A landscape with many valleys, sampled at points; each row gives a point and its height.
From any point a ball takes the steepest step (drop divided by distance) to one of its 5 nearest points. It stops when none of these is lower. Distance is the straight distance between rows; heights are no part of it.
Munat: [ 85 123  90 189  85 148 159 120]  height 241
soti: [ 88 153  89 172 122 213 120 120]  height 681
zubup: [123 100 133  92 114 150 109 134]  height 581
feki: [205 145 112 129 162  80 133 132]  height 55
Dof: [115 106  90 174  84 132 174 126]  height 323
guko: [196 149 133 102 177  96 102 135]  height 286
kebon: [112 172  52 190  83 154 150 122]  height 284
piz: [102 126  67 193  71 137 172 124]  height 95
toz: [125 121 159 127 157 146 148 123]  height 125
musu: [138  97 108 140 105 136 150 130]  height 761
Potu: [175 123 114 123 142 113 125 133]  height 787
selin: [163 150 161  74 178 111  82 132]  height 307
fev: [142 166 163 130 189 131 133 124]  height 251
Fel: [127 125 128 152 135 139 153 122]  height 613
Beris: [100  96 139 136 118 161 154 121]  height 256
zereb: [134 136 160  65 139  91  79 136]  height 353
vuf: [149 149 162  72 148  72  77 145]  height 325
zulom: [213 157 115 112 170  78 111 136]  height 119
Ren: [142  98  90 119  78 114 122 136]  height 456
zerid: [ 94 159 109 172 121 157 134 126]  height 466
geg: [108 131 189  46 158  88  92 116]  height 374
Pozur: [144 144 167  65 175 128  93 123]  height 192
pef: [121 143 102 181 118 128 154 127]  height 799
Kap: [115 180 147 153 171 145 131 119]  height 122
kaz: [144 122 131 134 148 130 144 132]  height 593
Zumo: [173 113 101 134 119 109 136 133]  height 813
busi: [169 158 160 116 201 120 127 126]  height 721
lenu: [128 129 183  69 141  60  93 136]  height 94
sil: [ 73 133 137 161 118 163 150 122]  height 81
liro: [132  85  93 124  81 128 134 134]  height 388
lural: [115  85 129 112 100 166 128 122]  height 487
bezu: [ 81 152  94 177 112 182 130 116]  height 600
rego: [111 114 160  65 131 142  98 127]  height 203
Lazut: [140  96 114 117 103 130 126 132]  height 815
san: [102  90 150  93 122 172 128 119]  height 276
Dif: [143 166 117 170 149 118 148 128]  height 518
Talug: [101  89  93 177  69 145 171 119]  height 415
niseb: [139 123 135 104  99  58  96 145]  height 526
gipa: [104 126 123 171 117 144 158 127]  height 552
per: [112 132 179  64 139  91  90 127]  height 300
piriv: [ 97 143  68 187  75 137 166 118]  height 196
nobog: [171 148 140 133 177 109 137 127]  height 612
gimoz: [125 143 165 130 176 141 140 122]  height 85
Savag: [145 130 161  73 167 137  97 125]  height 165
lek: [111 100 147 130 132 159 150 122]  height 204
ranel: [167 127 105 103 113  84  98 140]  height 601
fud: [121 122 141  85 106 107  94 142]  height 610
Ger: [147 109 128 108 133 136 126 136]  height 935
Lumo: [117 124 162  78 124  93  90 138]  height 376
numif: [143 118 112 161 126 116 155 130]  height 814
dagug: [ 73  83 137 143 102 179 158 122]  height 153
tozav: [121  83  89 153  70 141 157 130]  height 175
rol: [158 139 153  89 117  34 100 142]  height 494
Pude: [ 82  96 119 170  98 159 161 121]  height 228
gugan: [139 166 143 149 169 123 146 124]  height 326
pume: [181 137 118 102 128  77  88 148]  height 599
zozo: [ 85 161 108 163 138 189 118 121]  height 413
rep: [ 94  73 109 148  76 165 158 127]  height 356
Dasop: [ 94 151 142 164 139 163 139 122]  height 188
vapu: [140 119 160  85 159 144 120 123]  height 92
mip: [140 131 146  88 126  71  90 136]  height 440
gazo: [ 53 134 111 178 104 195 137 118]  height 708
Tun: [164 128 147  95 160 120 105 132]  height 525
suku: [140 168 100 175 124 109 148 119]  height 598

Where does a ball stop that starts at each point below?
pef | sil
ranel | lenu
Pude | sil
pume | feki
kaz | gimoz
zubup | vapu

Call two points neighbours if one is among the 5 nearest of the other. Go from one point of each pair to the other, from neighbour to neighbour, staying as low as possible. Name the highest point that can't be avoided.
lenu / gimoz | vuf
sil / piz | Munat
gimoz / feki | selin
sil / gimoz | Dasop
feki / tozav | Dof
vapu / gimoz | toz
